Points on a hilly landscape, in no order, each with its height.
From any point a ball takes the steepest step (drop divided by distance) to one of its 5 nearest points. It stops when none of these is lower. Distance is the straight distance between rows; heights are no part of it.
Meva (h 2.31): [-20   1  17  -7   4 -10   3   6   1   3 -10   7  -6  -8  -1   8   4   1
   6  -3  22  -5   1 -29  -4   1   6   3  25 -15   8  -2  -4  15   2   8
  -2 -10  -7  13  -4   1 -16 -15]
zufe (h 5.85): [-19 -22 -13 -11  14  -7  -2 -11  45  39 -11   1 -25 -28  16  21  26  12
  15  -4   3 -14   7  -9  -3  -9  21  20   6 -20  13   0 -18  14  27   3
   9 -40  15  22  13   5 -14 -28]
nup (h 5.81): [ 11   5  12  -9 -16  -6 -17  12  -9   3   7  15  11 -21 -17  29  11   0
  -6 -11 -10 -10  26  -6  10 -12  -7  14  -2  17 -20  -1  14   4 -14  31
 -39  -3 -16 -26  23  15 -49   5]
Lep (h 2.61): [-17  -7   1   8  -6   5  -5   6  -7  -3  -2 -11   6  -4   2   1  -8   4
  13  12   8  -4  -9  -1  -1   6  20 -14   6 -15  10   6 -10   6   7  -2
   5 -16   8  23   1   6   5  -7]
guf (h 5.99): [ 30  11  21   6   9   8   4   4  -9 -17  16  -2  -2  17   3 -36  -1 -16
 -13  -9 -20  11  -6  32  -4  14 -18   0 -34   9 -10  -1   6 -36  -7  -8
   2  39 -24  -2   1 -15  -7  17]
Ruked (h 4.98): [-18   7   7 -21   2  -9  -4   0   6  17 -10   8  -3 -11   2  14   6  -2
  -7 -14  16  -2  18 -35  -3   1 -12  10  33  -2   0   1   3  17   4  19
  -8 -13 -15  -3  -5   1 -32  -7]
nem (h 5.39): [-26 -11 -13 -18  -2  16   0  -8  33   8   0   1 -15 -23   2   5  17   8
  14   7  13 -23  -4  -9   1   1  22  10   3 -25  17   8 -22   9  27  -6
  25 -26   7  22   6   5   0 -13]
buta (h 3.64): [ 23   3  19  12   7  -2   4  -1 -13 -16  22  -7   1  16   8 -37  -4 -17
 -12 -11 -13  17  -1  23  -2   9 -23  -4 -26   6  -7  -6   1 -26 -11  -9
   6  27 -15   1   5 -13   4  11]
geton (h 5.36): [  3  -3  -6  17  -4   3  -7   3 -10  -1  -3 -10   2  -2  -4  -5 -14   2
  13  15   0  10  -5   7   0   0   4 -17  -3   0   7  -2 -15  -5   6  -7
   5  -8  15  14  -4   2  24   7]
gub (h 5.48): [-23  -6 -22  -2 -13  31  13 -11   5   4  11  -3  -3  -3   4  -2   2  10
  23   7   9 -23  -1   5  -6  25  28 -12   0 -23   9  17 -13  13  24  -6
  18 -34  16  19   4  17  17  -3]
Misod (h 2.81): [-24 -11  -4  -3  -2   6  -2  -2   8  -2   0   2  -5  -7  11   1   2   4
  15  13  17 -17  -9 -10  -6   2  30  -2   8 -26  12  11 -18  14  10  -1
  11 -22   2  19  -1   8   0 -10]
nipo (h 1.99): [-14   7  18   1   4 -12  -7  10  -6  -4 -10   0   2   2  -4   7  -2   2
  10  -4  10   5  -3 -17   1  -2   7  -8  29   1  -2  -9   9   9  -3   2
  -7  -9  -8  10   1   1  -9 -11]
Runus (h 2.49): [ 10   2  -7  15   1   0   9  -9 -18 -13  17   2  -1  16   3 -28 -15 -13
 -10  11  -1  23   2  12  -4   7 -16   2 -22   0   5  -8 -11 -16   1  -7
  12  14   9   4  -9  -6  34   9]
rer (h 6.03): [  8  -7 -28  18  -7  19   4  -1 -11   2  -2 -13  -3   2   0  -4 -15   9
   4  23  -4   3  -2  13  -8  12  -1 -11 -16   4  19   0 -15  -8  19  -5
   9 -14  26   8 -13   7  31   2]
Tafen (h 0.56): [  7   5   1   9   9  -9  -5  -3 -14  -8  13  -6   0  15   3 -18  -4  -9
  -7   8  -3  20  -1  11  -1  -1 -13  -8 -14   8  -3 -11  -2  -1 -13  -5
  13  20   4   2  -6  -6  24  12]
zut (h 7.69): [ 28  -3   9 -14   5  -7  -5   6  -4  -8   2  18   7   7   1   2   7 -13
 -15 -17 -13   0  -1  17  17 -18  -6   6 -17   5 -27   1  27   2 -31  -4
 -16  34 -12 -36   0  -7 -11   5]
puz (h 7.11): [ 15  -8 -41  18  -8  28  23 -16  -4   5  -1  -6   0  12   8  -3 -19  17
  -3  16  -7   0  -5  18 -15  16  -5  -5 -19   3  26   3 -11  -9  29  -9
   4 -14  23  -4 -11  -1  34  -3]
Bar (h 4.89): [-11  -7 -25  15 -11  31   9  -6  -1   3   7 -15   4  -1   2   3  -9   9
  19  10   5 -17  -7  11  -9  21  16 -17  -7 -13   9  14 -11   0  28  -6
   8 -29  20  17   2  15  17  -2]
vuzat (h 3.47): [ 16  -4 -11  29  -8  11  16  -5 -15 -10  23   2  -5  11   8 -30 -14 -12
  -9   5   5  10   4  20 -13  16 -23   4 -26   0  17  -9 -15 -29   8  -8
   2  10   3  -1 -16 -10  31   3]
Sus (h 6.63): [ 20   5   9  -8   8 -12  -5  -1   1 -11  -5   7   9  10  -1   3   5  -3
 -13 -11 -11   2  -8  11  11 -14  -9   4  -4  14 -17  -4  23   4 -28  -7
  -1  29  -6 -26   4  -7   2   8]
bod (h 4.21): [ 19   4  16   0  16  -3  -6  -2  -2 -13  15  -4   3  20   9 -22   1 -15
 -13  -7 -12  20  -7  27   1   3 -13  -3 -23   2 -17  -7   7 -10 -17 -10
   4  33 -12  -7  -2  -8   5  12]
teb (h 5.34): [-12   9  14 -11  -1  -6   2   8  -3   8  -7   5   8  -3  -7  12   3   2
   3 -13  10  -6  16 -24  -2   1  -6   7  29  -1  -9  -4   9  10  -7  13
 -19  -8 -14  -7   3   3 -32  -8]
Dutaf (h 6.43): [-26  -6 -16  -9 -12  26  13 -16  15   1   8  -2  -6  -4   5   0   6   4
  20   6  10 -26   0   1  -4  18  28  -3  -2 -26  13  16 -14  18  29  -3
  22 -27  12  18  12   6   6  -7]
fenu (h 3.59): [ 14   4   9  -3  10 -14  -6  -4  -4 -11   2   4   7  12   5 -15  -5 -10
 -15  -4 -10  16  -6  13   3  -7  -6  -3  -2  13 -13 -10   8  -2 -18  -5
   6  24  -5 -13   4  -9  14   9]
mabop (h 5.37): [ 16  -3 -29  26  -9  14  20 -11  -8  -2   6  -2  -3  10   8  -9 -20   4
  -4  18  -1   8  -1  13 -11  12 -13   1 -23   3  26   2 -12 -17  20 -10
   2   0  18  -2 -16  -3  41   6]
marub (h 2.30): [  1   6   0   8   1 -14 -11   1  -9 -10  -4 -13   6   5  -5  -7  -8   6
  -2   9  -6  15  -8  -1   0  -7   0 -12   8  13  -2 -13   5  -3 -12  -7
  10  12  11   7  -3  -5  14   6]
kisu (h 5.18): [-27 -12 -15  -2  -7  22   3  -7   8  -2   8  -4  -2 -10   0   0   3   3
  18   9  13 -22  -1  -4  -8  12  29  -5   0 -25  13  11 -15  12  22  -7
  18 -29  10  22   6   8   9  -7]
Bagu (h 2.53): [ 12   5  12  18  10  -3   3  -1 -13 -13  20  -8   1  11   6 -35  -7 -15
 -11  -1  -7  18   3  17  -5  10 -11  -5 -20   2  -4  -6  -7 -18 -10  -8
   5  24  -5   1  -3 -11  19   6]
Tuv (h 2.66): [-22  -7  -1   7  -5   3  -1   6   0  -2  -1  -4  -2  -4   1  -1  -2   6
  15  10  17 -13  -6  -9  -4  10  26 -16   7 -23  10   4  -9  10   7  -6
   4 -23   4  24   2   9   5  -8]
kade (h 4.16): [-24 -14  -5 -14   3  -6   1  -8  32  18 -12   2 -19 -21   5  10  11   9
  14   4  11 -16  -1 -20  -2  -9  23  18   5 -22  18   6 -23  10  22   0
  23 -26   4  22   4   1  -9 -10]
kepus (h 5.33): [-21 -11 -14 -13   4   2  -2 -11  48  22  -7  -1 -19 -26  12   9  14   7
  15   4   6 -19   6 -10   5  -4  22  11   3 -19  15   7 -19  11  30  -9
  22 -33   8  21  12   3  -6 -13]
bisif (h 5.73): [-26  -5  -4 -18   9 -19  -3  -2  20  38 -16   9 -25 -18  13  17  14   6
   9  -5  15  -4   8 -32   6 -16  -4  15  24  -8  12  -4 -18  17  21  11
  -1 -21   1   9  -7   1 -23 -21]
boleg (h 4.49): [-20   3   3 -18   1 -12  -4   2   7  23 -10  11 -13 -12   3  16  13   0
   2 -12  20  -1  19 -37  -2  -2 -11  20  31  -6   4   3  -5  15   9  21
  -2 -10  -9   1  -4  -1 -24 -14]
los (h 2.57): [  5   4   5   4   5 -10 -10  -3  -4 -11   4  -8   5  10   3 -11  -3  -2
 -12   7  -5  19  -7   3   6  -5  -5  -9   1  11  -7 -12  -3  -1 -16   0
  11  17   5  -2  -5  -7  17  11]
lolu (h 8.93): [ 20  -4   3 -16  -3  -9  -5   7  -4  -7  -2  20   9  -1  -7  16   6 -10
 -18 -18 -13  -5   0   8  21 -25 -10  12  -9  17 -23   4  30   4 -27   1
 -24  29  -7 -40   6   2  -8  11]
Nafuz (h 8.46): [ 15   0 -44  17  -9  31  38 -30   7   6  -8 -13  -5  17  10   6  -5  21
   6  11  -9  -4 -17  18 -19  26  -5  -3 -16   3  24   4  -8 -10  33 -22
   4 -14  17 -14 -13  -4  38  -7]
Ridat (h 5.64): [ 12  -8 -30  19  -6  17  14  -7 -12   0   6  -6  -1   9   4  -9 -13   4
  -1  22  -2   1  -5  14  -9  10  -5  -1 -20   4  22   6 -19 -14  24  -2
   5  -6  24  -2 -14   2  36   4]
dek (h 5.69): [ -3   9   8 -16 -12  -4  -9   4  -7  10   3   9   8 -13  -9  19   5  -3
  -9 -14   4  -9  27 -22   3  -1 -18  16  15   9 -12   4  15  18 -10  26
 -26 -11 -14 -13   9  11 -48   1]
Gado (h 7.55): [ 19   4   1 -14   4 -13 -11   2  -1  -9  -5  13  12   7  -6  11   7  -4
 -14 -13 -15   1  -4   9  10 -20 -12   5  -6  16 -18   0  28   6 -27  -2
 -12  28  -7 -28   2  -4 -12   9]
Pid (h 6.49): [  4   0 -38  16 -13  35  17 -14   1   9   1 -19  -4   6   1   4 -10  14
  17   9  -7  -6  -8  21 -10  26  11 -17 -11   0  14  12 -10  -1  32  -9
  -2 -30  20   7  -6   7  25  -2]
zape (h 4.09): [  5   4   1  10   3 -10  -8  -5  -6  -9  -1  -7   6  11  -8  -8  -9  -1
  -5  11  -4  15  -7   5   2  -3  -4 -10   0   7  -3  -8  -7  -4  -6  -5
  13   9   9   1  -6  -1  25   7]
temeg (h 3.36): [-20  -7  -3   7 -12  15   3   1   0   2   3  -8   0  -1   2   2  -7   8
  16  14   9 -11  -7   2   0  11  26 -16   1 -14  13  10 -12   6  14  -5
   9 -21   9  22   3   8   8  -3]
dip (h 1.62): [ 29  14  17  -7   5  10   3   9 -14 -15  10  -1   1  16  -5 -30   0 -12
 -12  -8 -26   9 -20  34   5   4 -11  -6 -37   8  -7  -1   2 -44  -3  -3
   2  46 -31 -15   1 -13 -15  25]
pepo (h 4.85): [ -2  -4 -14  22  -5  16  -4   2  -5  -1  -3 -14   7   4  -2   1 -16   6
  15  18  -1   5  -7  10  -3   9   9 -15  -7  -1   8   5 -13  -2  17  -2
   4 -20  24  17  -4   6  28   4]
kov (h 3.28): [ 23   8  14  21  -1   9  15  -1 -16 -15  23  -8   1  13   4 -37  -8 -17
  -9  -1  -8  21   4  18  -7  16 -22  -3 -27   9   6 -10  -3 -38   1  -8
  -1  21 -11   5  -6 -17  15  13]
visez (h 6.88): [ 27   3  17  -2   8 -10  -1   8  -1  -9   7   7   4  20   5 -14   5 -14
 -16 -20 -18   2  -9  31   3  -5 -11  -7 -26   1 -18   5  22 -12 -29  -8
  -5  40 -19 -19   3  -8 -11   8]
Fer (h 3.80): [ -1  10  11   3   5 -13  -9   5   1  -5  -8  -4   5   6 -10   2   0   5
   4   3  -3  14  -8  -8   4  -4   2  -9  13  15  -5 -10   8  -4 -10  -5
   5   3   1   7   0  -2   4   3]
miz (h 5.32): [-23 -18 -12 -13  17  -8  -2  -9  46  30 -13   1 -21 -22  12  16  19  12
  18   6   8 -17   8 -14   2  -8  18  14   7 -23  16   4 -23  11  24  -2
  18 -37  15  23   8  -2 -15 -22]
Gotir (h 1.50): [  4   7  13 -12  -9  -5  -5   7  -3   3   4  11  14 -14 -17  26   9  -6
  -6 -14   0 -12  28 -11   0  -5 -10  17  12   9 -14   3  18  14 -15  27
 -30  -4 -14 -18  14   8 -47   1]
kudo (h 5.62): [  9  12  10 -11  -3  -9  -7   5   0  -3 -17   2  11  -1 -11  18   5   3
  -3 -10  -7   3  -2  -6   5 -15  -2   2  19  18 -16  -4  27   0 -19  -3
 -11  12  -1 -18   4  -4  -8   2]
Sed (h 5.70): [-21 -14 -10 -11  16  -9  -1  -4  37  34 -17   6 -29 -24  11  18  18  11
  15   1   4  -7   7 -20   5 -12  13  16  10 -15  12   2 -15  13  21   3
  10 -26  -1  17  -2   3 -14 -21]
Sal (h 3.48): [-26  -4   6 -19   2 -12  -1   3  10  19 -17   6 -17 -11   8   9   6   4
  -1  -6  19  -3   6 -33   1  -6  -1  11  28 -17   6  -1  -9  13  10  13
   0 -16  -6   7  -6   4 -19 -12]
vor (h 5.35): [ 28   9  17   8  12  -1   1  -1  -8  -9  15   0   2  14   2 -31   2 -19
 -12 -17 -19  19  -5  25  -3  14 -18  -5 -30   4 -16  -3   7 -23 -16 -10
   7  38 -16  -3  -4 -12  -3  10]
muf (h 3.50): [ 12  -3 -17  18  -3   3   8  -6 -17 -10  14   4  -5   9   3 -20 -14  -3
  -6  17   3  15   6  17  -6   4 -12   0 -19   7  19  -9 -18 -14   7   0
   4   6  17  -2 -12  -4  40   9]
zapa (h 4.07): [-27 -12  -8  -4  -8  15   2  -5  13  -1   4  -6  -6 -15   6   1   4   1
  17   8  15 -19   1 -10  -3   8  23  -5   5 -23  12   8 -14  16  19  -1
  26 -26   9  21   5  11   0  -7]
mefu (h 7.13): [ -6   8  18  -6  -1  -6   0   5  -3   6  -7   3   9  -9 -13  15   4  -1
   0 -14   6  -3  16 -19   1  -1  -9   1  33   9 -10   0  15   8  -9  17
 -24  -3 -14  -4   8   3 -32  -7]
Ruz (h 1.95): [ -9   2  10  11   3  -8  -6   7   3   2 -14  -5   8   3  -1   5  -8   9
   8   3  10   5  -9  -9  -1   0   6 -15  21   2  -4  -8   1   4 -11  -1
  -1  -6  -1  14  -3   1  -4  -2]
momul (h 5.82): [-12  -4 -29  10 -13  39  17 -14   5   6   5 -14  -1  -1  -1  -3   1  13
  22   2   7 -16  -3   8 -10  28  18 -12  -5 -19   7  18  -9  11  36  -9
   8 -32  22  17   1  14  18  -3]
dalof (h 5.77): [  3  -4 -33  19 -13  30  13  -4  -7   3  -1 -15   3   6  -3   2 -10  11
   9  13   1  -6  -5  14  -8  17   5 -14 -13   2  16   8 -12  -5  27  -7
   6 -22  27   9  -7  11  27  -3]
Pila (h 2.58): [  6   4   3   6   2 -11  -6  -2  -5 -12   7  -5   3  14   2 -11 -10   1
 -10  14  -7  14  -3   6  -6  -3  -6  -8  -6  10  -2 -12   0  -5 -10   0
  12   9   8   4  -5  -3  29  13]
besid (h 6.45): [ 22   0  17  -3  13   1  -2   2  -1 -11   9   2   3  19   4 -20   4 -16
 -19 -15 -17  10  -9  31   5   0 -12  -4 -23   3 -19   4  16 -13 -24  -7
  -6  39 -24 -18   2  -6 -10  10]
lesav (h 6.87): [ 31   5  18  -4  15   2  -5   8  -3 -12   8   1   2  16   4 -27   6 -16
 -11 -17 -21   9  -9  30   3   2 -14  -1 -35   3 -13  -2  11 -24 -16  -6
  -6  46 -24 -12   3 -11 -10  11]
ginep (h 6.68): [ 14   2  15 -10 -17 -11 -21  15 -13   5   9  12  12 -25 -13  26  16  -5
  -7   3 -12  -9  23  -2  12 -19   4  21 -14  11 -25   3   8  -1 -11  36
 -36  -4 -18 -30  29  18 -53   9]
sisi (h 3.26): [-26  -3  10 -19   5 -15   1   4   3  15  -9   7 -13 -13   1  12   4   0
   2  -5  22  -6   4 -30   1  -2  -2  14  34 -11   4   1 -10  14   1  12
  -7 -13 -11  12  -5  -3 -14 -13]
rov (h 6.19): [ 22   4  10  -7  11 -11  -7  -1  -4  -8   3  13  11  13   2 -10   9  -9
 -22 -18 -13   5  -7  13   9 -10 -14   3 -11  11 -18  -4  22   3 -29  -9
  -5  33  -6 -19  -4  -6   2  13]
vogu (h 6.09): [ -7  12  14 -14  -9  -6  -5   3  -3  10  -2  11  11  -9 -10  19   7  -2
  -8 -15   8  -8  30 -23   2  -3 -18  15  22   5  -9   2  13  15 -10  23
 -22  -3 -13 -17   9   9 -39   2]
Rafaf (h 6.58): [ -9   8   7 -18  -8  -8  -6   5  -1  13   1  12   4 -12  -5  18   8   2
  -8 -18   8  -4  29 -29  -3   2 -18  14  28   5  -9   1  16  23  -4  26
 -15  -6 -13  -7   9   7 -41   0]
Rofek (h 9.01): [ 17   4   7 -12  -9  -7  -7  12  -4  -7  -5  15  13  -8 -19  29   5  -2
  -7 -17 -17  -7   5   1  17 -21  -3  10  -2  27 -21  -1  26   3 -17  12
 -27   9  -7 -37  10   1 -26   7]
Rel (h 4.15): [  1  10  10   3   1 -17  -6   3   0  -6 -13  -3   8   6  -9  10  -1   4
   2  -1  -3   9  -8  -7   8  -9   1  -8  20  18 -13  -7  18  -3 -15   2
  -5   5  -1   3  -1  -3  -2   4]
mogi (h 1.52): [-27  -5   9  -6   5  -7  -1   7   0   8  -3   0  -6  -5   6   5  -1   2
   6   4  20  -6  -7 -17  -2   2  16  -4  20 -18  11   4  -8   8   7  -3
   5 -14  -3  22   0   5  -7 -11]
nur (h 0.58): [ -3  11  10  -1   5 -10  -3   8   0  -3 -20   1   9   1 -13  14   0   5
  -3 -10  -4   0  -4 -13   2  -6  -7  -4  27  18 -12  -4  21   5 -15   4
 -12   8  -4  -4   3  -3 -19  -2]
lol (h 4.96): [ 18   0  10  -3  12 -12  -4  -6  -2 -14   9   1   5  19   8 -17   0  -7
 -17 -10 -16  11  -5  22   0  -4  -8   0 -14   5 -18  -3  14   0 -27 -10
  -1  35 -10 -17   5  -9   2   9]
nop (h 4.03): [-12  -8  -8  18  -8  16   0   1  -3   3  -1 -17   3  -2   0  -1 -12   5
  17  15   9  -9  -6   6  -7  11  23 -15  -1 -13   7   8  -7   4  22  -2
  11 -20  13  23   1  11  17   0]
Fusik (h 3.86): [-32 -15  -9 -10  -3  11   2  -8  18   4   1   0 -11 -15  10   2  11   9
  16  11  11 -24  -4 -10   1   1  26   3   3 -29  18  10 -21  14  20  -4
  24 -24   6  19   1   8  -1  -6]
Bil (h 4.23): [-17  -9 -18   6  -8  27   9  -2  -1   4   5  -7   1  -3   0   2 -10   7
  17  12   6 -13  -1   7  -3  19  29 -11  -3 -15  11  16 -14  10  22  -2
  12 -28  16  21   2  15  11  -1]
rim (h 3.03): [ 20  -1  -7  20   1   7  11  -5 -17 -10  18  -1  -2   8   6 -28 -13 -12
  -9   7   0  17   7  15 -11  11 -21   7 -24   7  15  -5 -16 -24   4  -3
   1   7   4   0 -15  -9  32   1]
vipe (h 2.84): [-11   1   3  10  -4  -5  -9   9  -4  -1  -4  -9   5  -5  -5  -3 -13   9
  11  13   7   3  -9  -4  -5   1  17 -21  14  -2   2  -4  -5   2   1  -5
   2 -12   8  21  -1   3  10   1]
vod (h 6.80): [ 24  -1  12  -8  10  -5  -3   3   2  -9   8  11   2  17   5 -10   8 -18
 -20 -18 -13   3  -7  26  10 -11 -11  -2 -23   5 -22   9  22  -2 -34  -8
  -9  40 -14 -30  -2  -3 -11   7]
kup (h 4.08): [ 15  -3 -22  23  -4   9  10  -7 -17  -6  15   1  -4   7   5 -19 -16  -2
  -2  15   2  11   5  15 -12  14 -15  -1 -29   0  21  -2 -11 -17  15  -3
   2   2  18  -1  -9  -9  37   6]
pizem (h 2.54): [-28 -10   6 -14   2  -8   2   3   9   9  -7   0 -14 -14   6   3   8   6
   6   6  23 -13  -2 -21  -2  -5  15   8  17 -21  11   3 -15  10   7   2
  11 -22  -6  17  -3  -1 -10 -12]
pesin (h 2.04): [  8   3  -8   8   6  -4  -8  -2 -13 -14  13  -6   0  11   2 -18 -10  -7
  -7  13  -2  18  -2   7  -4  -5  -9  -5 -11   7   2  -9  -6  -8  -5  -8
   8  13   8   0  -6  -5  32   9]
femis (h 6.40): [  9   7   7  -6  -8  -5  -6  12  -4   2  -5   8  11 -14 -21  31   4   1
  -4 -14 -11  -8  22 -13   5 -10  -6  14   9  21 -18   2  24   6 -15  17
 -33   2 -13 -23  17   7 -38   2]
seve (h 5.42): [ 32   7  22  -4  10   7   1   9  -5 -15   6  -2   3  19   4 -29   8 -13
 -16 -16 -26   8 -11  27   1   1 -12  -6 -37   4 -13   3  10 -33 -10  -7
  -2  45 -31 -16  -1 -14 -12  21]
duf (h 2.73): [  3   5  12   5   6 -15  -5   7   0  -3 -12  -8  11   2  -6   7  -2   5
   5  -2   0   8  -7  -6   4  -5   3  -7  18  12 -11  -9  10   1 -17  -4
   2   7  -2   2  -3  -6   1  -5]
nuren (h 6.18): [ 26  -1  12  -2   8  -8  -2   1  -2 -12   6   5   3  17   5 -12   9 -14
 -15 -17 -15   6  -9  25   8  -9 -15  -1 -22   8 -23   2  21  -5 -32  -9
  -3  43 -18 -19  -3  -4  -7   4]
tatif (h 2.32): [ 10   6   7   5   8 -10  -7  -6  -9 -13  11  -4   3  15   6 -23   0  -3
 -12  -3 -12  15  -4  11  -1   0 -11  -5  -7   6  -9  -7   5  -7 -21  -6
   9  28  -1  -7  -4 -16  20   8]
Pilag (h 8.07): [ 18  -1   4 -18  -7 -10 -13  10  -8  -5   1  17   7 -11 -19  26   8  -9
  -8  -7 -20  -6   7   2  17 -29  -8  14  -7  21 -22   5  24   4 -20   9
 -32  14 -10 -42  10   3 -24   6]
Bufa (h 3.06): [-24  -8   3 -14   3 -12   4   1  10  13 -12   9 -14 -12   3  10   4   4
   7   1  23  -9   3 -26  -2  -4  13  10  21 -23  11  -1 -17  11   7   6
   7 -14  -2  16  -3   1 -15 -13]
moge (h 3.02): [-29 -14  -1 -19   2  -3   0  -2  20  11  -4   2 -18 -16   9   7   9   7
   6   6  15 -18  -5 -21   1  -6  23  11  10 -26  16   5 -22  15  17  -5
  20 -22   1  16   0   6  -5 -11]
vero (h 2.00): [  0   5   3   4   5  -9  -9   6  -8  -8  -5 -13   7   2  -4  -3  -7   0
   1  12  -4  16  -9  -2   3  -3   6 -13   7   8   1  -9  -1  -6  -4   1
   6  -6  12  10  -3   0  18   7]
bazal (h 7.89): [ 13  -6 -42  18  -9  32  28 -19   2  -1  -3  -7   0  12   4   4  -9  17
   1  13  -3  -4 -13  17 -16  21  -9  -1 -15   9  22   6 -12 -13  32 -19
   8 -11  23  -7 -12   3  36  -4]
lomuz (h 6.74): [ 13  -6 -36  24  -8  24  19 -12  -6  -1  -1  -3  -1   8   4   4 -17  12
   3  20  -3   2  -6  17 -11  16  -6  -2 -21   4  24   7  -8 -11  26 -10
   4  -5  25  -6 -14  -1  34  -1]
vug (h 3.25): [-27 -11  -1 -17   7  -4   3  -1  16  12 -11   6 -17 -16   8  10  10   8
   9   1  17 -16   2 -25   1  -8  17  12  14 -21  16   0 -18  13  14   2
  16 -21   1  16   0   1 -10 -14]
nes (h 4.28): [-23  -8  -1 -21   4 -14   4   1  15  22 -15  10 -19 -16   6  14  10   3
   6  -4  21  -8   6 -33  -3 -17   0  17  26 -16  12  -2 -15  11  16  11
   6 -20  -5   7  -7   4 -19 -15]
pag (h 7.66): [ 10   1 -44  19  -9  34  30 -20   2  12  -4 -15  -2  16   3   7  -2  22
  15   6  -9  -2 -12  16 -10  28   1 -11 -13   0  17   6  -6 -11  37 -15
   5 -27  19  -5  -9   0  35  -7]
kekap (h 6.75): [ 18   0  11  -8 -20 -11 -15  17 -17  -1   6   9  13 -21 -15  32  11  -6
  -3  -3 -18 -11  14  -4  18 -23  -2  18  -7  21 -22   1  20  -2 -15  28
 -35  -1 -17 -37  21  12 -42   5]
Vep (h 4.39): [ -8  11  13  -4   5  -9  -2   9  -1  -2 -13  -3   4   0  -9  12  -1   2
   4 -10   5   2   3 -17  -2  -2  -3  -5  26   7  -8  -8  17   6 -12   5
 -16  -1  -7   1   8   0 -23  -6]
Guke (h 2.06): [-27  -9   4  -5   3  -2  -2   5   6   9  -5   0 -10 -11   6   4   0   3
   6   6  20 -17  -7 -22  -3   0  19   6  14 -26  14   6 -17  16  11   0
  11 -23  -4  17  -1   5  -5 -12]
nime (h 6.20): [  7   6  16  -5  -3 -10  -9  10  -1  -1  -9   2  12  -2 -14  22   3   2
  -4 -12  -9   3   1  -8   8  -9  -6  -1  18  18 -17  -2  25   9 -19   6
 -20  10  -1 -12   6   4 -19   3]
gobir (h 9.17): [ 15   7  10  -8  -9  -2  -8   7  -6  -2  -9  12  14  -7 -20  27   4   2
  -8 -11 -13  -5   7  -6  14 -16  -7   5   9  23 -22   2  27   1 -18  12
 -26  13  -6 -29   7  -1 -27   8]
pob (h 2.40): [-31 -11  -4 -11   3  -1   3  -4  16   3  -6   3 -11 -10   5   6   8   6
  11   7  20 -17   3 -16  -3  -2  24   5  15 -26  12   9 -19  13  16  -2
  16 -23   0  18  -2   3  -7 -10]
Zak (h 4.48): [-27 -14  -8 -17   7  -4   0  -6  31  26 -14   6 -25 -18   7  10  17   9
  15   1   9 -18   2 -25   5 -12  14  14  16 -19  16   3 -22  11  23  -1
  19 -27   4  22   3   2 -13 -15]
datut (h 3.01): [ 14   3   6  21   2   4  11  -4 -13 -11  24  -2  -4  11   9 -33 -13 -14
  -7   1   1  20   1  19  -9  17 -20  -2 -26   2   8  -8  -5 -28  -1  -8
   4  19  -4   3  -6 -12  23   9]
guv (h 3.79): [ -7  -1 -10  16  -4  10  -5   7  -3  -3  -4 -12   6  -4  -3   0 -13   3
  16  18   3   0  -8   7  -8   7  16 -17   0  -4  10   0 -11   1  12  -5
  10 -16  15  20  -3   5  15  -3]
neba (h 2.85): [  4  12  12  -5  -6  -5  -7  11   1  -2  -4   5  12  -5 -15  26   2   3
  -9 -17  -4  -5  15 -16   5  -6  -9   6  21  14 -14  -3  21   4 -18  10
 -25  -1 -10 -13   9  -1 -31  -3]
Sem (h 8.18): [ 13   9   7 -11  -2  -9  -7   4  -2  -8  -9   9  14  -2 -13  20   9  -1
  -8 -12 -12   0  -1  -2  13 -16  -7   6   8  21 -21   0  28   4 -24   2
 -20  17   1 -29   3   0 -15  -3]
Kef (h 3.56): [-22   7  18  -7   1 -13   4   5  -1   8 -11   8  -2  -3  -2   8   1   1
   2  -7  16  -1   6 -24  -4   0  -4   5  34  -1  -2  -1   7  14  -4  10
 -13 -10 -12   2  -1  -1 -25  -9]
fugid (h 3.27): [  8  11  11  -1   8 -16  -9  -4  -3 -10  -6  -1   9  13  -2  -5  -1  -5
  -4  -2  -9  13 -10   3   4  -8  -6 -10   4  13  -8 -16  13  -1 -23  -8
  11  17   2  -6  -4  -3  12   2]
naza (h 7.15): [ 22   2   7 -12   6  -7  -6   1   0 -10   2  14   8  11  -3   3   9  -9
 -15 -19 -13   1  -4  14  11 -18  -8   1  -8   7 -23  -1  23   4 -28  -6
 -12  36  -7 -30  -1  -3  -6   7]
vaso (h 4.73): [  9   8  12  -3   5 -12  -7  -2  -1 -10  -8  -2  10   6  -7   5  -1   1
 -10  -3 -10  11 -10  -1   9 -15  -4  -6  12  16 -18  -9  17   4 -21  -3
  -5  17   1  -6  -2  -6   8   2]
Kome (h 4.42): [ 23  11  19  13   6  14   8   0 -10 -17  22  -8  -2  15   2 -39  -4 -13
 -10  -8 -13  17   0  21  -1  12 -17  -2 -33  10  -3  -5  -1 -34  -5  -6
   1  34 -20   4   0 -20   1  15]
zelam (h 5.28): [  1  -7 -13  13  -7   0  -3   0 -13  -4   0 -11   0   1   0 -10 -13   1
  -1  20  -2  12  -4   9  -3   2   3 -15 -10   5  11  -2 -15  -8  10   1
   8  -2  16   8  -7   3  32  10]
mib (h 3.84): [  5  -3 -11  16  -1  -1  -7  -1 -12  -9   4  -9  -3   4   4 -13 -15   0
  -3  15   3  15  -4   6  -1   0  -6  -6 -13  10   6  -6 -18  -7   1  -3
  12  -1  14   3 -11  -1  36  11]
fabe (h 1.75): [-16   1   9  10  -3  -3  -8   7   3  -1  -7 -12   2  -7   2   0  -5   2
  13  10  11   1  -7  -7  -1   3  23 -15  13 -11   6  -4  -7   3  -2  -3
   3 -14   2  22   2   2   5  -5]
kubal (h 6.04): [-14   9   7 -21  -3 -11  -2   3  -1  21  -5  15  -1 -13  -3  11   7  -2
  -7 -14  11  -4  31 -32   4   0 -21  19  29   4  -6   3   8  20  -2  25
 -16  -8 -14  -7   4   6 -36  -5]
nezo (h 5.92): [ 15   8   9  -8   5 -10  -2   0  -2  -7  -4   4  14  12  -6   0   4  -5
 -15 -10 -11   6  -6   7  12 -12  -7   2   5  15 -17  -7  21   5 -22  -7
  -4  25  -3 -19   5  -4   2   6]
vadu (h 0.67): [-17   2  11   6   2 -10   0  10  -5  -2  -9  -2   1  -2  -1   7 -11   0
   9   4  16  -3  -6 -13  -1  -2  14  -4  23  -9   3  -4  -3   4  -6   1
  -5 -13  -3  16   2   1  -5 -14]
fud (h 1.83): [ 12   6   1  12   4  -1  -1  -3 -12 -16  16  -7  -2   7   6 -31  -8  -7
  -9   9  -5  21   2  10  -7   3 -14   2 -18   8   3  -6  -5 -12  -9  -1
   7  16   1  -1  -3  -6  28  12]

For each start below, name the point where the ball stops.
puz | Tafen
lomuz | Tafen
zapa | vadu
vod | Tafen
momul | vadu
Ridat | Tafen
miz | vadu
Sed | vadu
